Points on a hilly landscape, in no order, each with its height.
From any point a climber takes the steepest step (rise divided by distance) to one of its 6 nearest points. It stops when none of these is higher. Distance is the straight distance between rows; heights are no part of it.
q788: [135 124 186  95 137  95 164 134]  height 24
q985: [113 154 148 179 146 117 122 140]  height 455
q274: [129 139  47 172 106 170  92 101]  height 446
q912: [116 153 129 187 142 123 114 138]  height 588
q361: [130 142  65 172 119 160 101 115]  height 437
q48: [131 158  64 207 120 152  99 111]  height 351
q182: [129 131 143 133 139 118 132 142]  height 426
q608: [128 121  89 122 121 153 108 132]  height 431
q666: [125 133 199 115 143  86 157 132]  height 301
q899: [133 132 220  93 133  79 183 122]  height 649
q158: [136 121 148 106 136 115 139 141]  height 730
q287: [121 155 110 191 137 134 111 134]  height 626
q301: [128 139  84 162 124 154 106 127]  height 405
q470: [132 126 118 127 132 133 123 141]  height 118
q549: [122 136 176 139 147 100 140 144]  height 617
q725: [147 105 163  60 124 111 161 129]  height 458
q481: [133 126 146 115 138 116 138 141]  height 696
q934: [118 118  37 143  96 182  86  95]  height 659
q395: [142 108 158  81 132 111 151 137]  height 593
q746: [127 114  79 121 114 160 105 128]  height 478
q120: [128 140 101 161 132 140 112 134]  height 384
q832: [129 133  67 154 116 162  96 118]  height 457
q552: [132  99 108  82 120 148 119 132]  height 559
q857: [118 138 191 139 148  90 143 137]  height 611
q240: [120  97  70  97 105 170 100 120]  height 271
q298: [109 144 233 128 146  72 160 120]  height 704
q227: [136 129 210  82 130  83 185 124]  height 619
q496: [136 116 137  98 134 120 136 142]  height 663
q816: [150 109 189  40 119 101 189 118]  height 416
q786: [133 128 177 110 143  98 154 139]  height 576
q596: [132 128 203  97 140  83 173 131]  height 398
q198: [116 102  49 116  94 182  87 103]  height 277
q241: [122 142 128 163 141 124 121 141]  height 434
q435: [123 118  60 132 108 170  96 115]  height 561
q637: [121 102  63 111 106 173  96 116]  height 309
q800: [131 109 100 100 122 148 115 133]  height 333
q303: [147 113 182  66 128  99 173 128]  height 519
q507: [134 123 131 115 135 125 133 143]  height 336
q554: [131 150  58 197 116 158  98 108]  height 382
q970: [129 126  98 134 126 145 112 134]  height 364
q859: [152 101 172  39 118 109 173 124]  height 459
q57: [130 131  85 144 124 152 108 130]  height 387
q710: [108 146 193 155 150  92 135 139]  height 591
q770: [116 110  37 135  93 182  87  95]  height 635
q675: [140  94 125  64 118 135 132 130]  height 499
q628: [129 167  68 221 122 149  99 107]  height 212
q236: [120 141 143 155 143 116 127 142]  height 360
q249: [127 130 170 121 141 101 147 142]  height 631
q405: [129 134  94 149 129 147 109 132]  height 381
q594: [119 139 219 117 144  75 168 127]  height 425
q789: [135 117 115 109 128 136 124 138]  height 155
q112: [122 138 229 104 140  75 176 121]  height 595
q617: [124 161  79 211 125 148 103 117]  height 337
q778: [125 134 130 144 139 125 124 145]  height 319
q949: [126 127  51 152 109 169  95 104]  height 548
q871: [109 143 213 142 150  82 147 131]  height 471
q967: [128 101  83  99 113 160 106 127]  height 399
q189: [110 150 165 172 150 109 126 141]  height 422
q110: [138 107 138  84 130 123 138 138]  height 642
q246: [144  98 146  55 120 122 147 130]  height 547
q977: [123 155  90 193 131 142 108 126]  height 311

Where does a climber stop that starts at each point below?
q788 | q158
q857 | q158
q967 | q158
q189 | q158
q361 | q934
q241 | q287
q832 | q934
q198 | q934
q985 | q287
q236 | q287
q816 | q899

For each start below, name every point that the climber comes to, in order.
q710 | q857, q249, q158
q507 | q481, q158
q246 | q110, q158
q182 | q481, q158
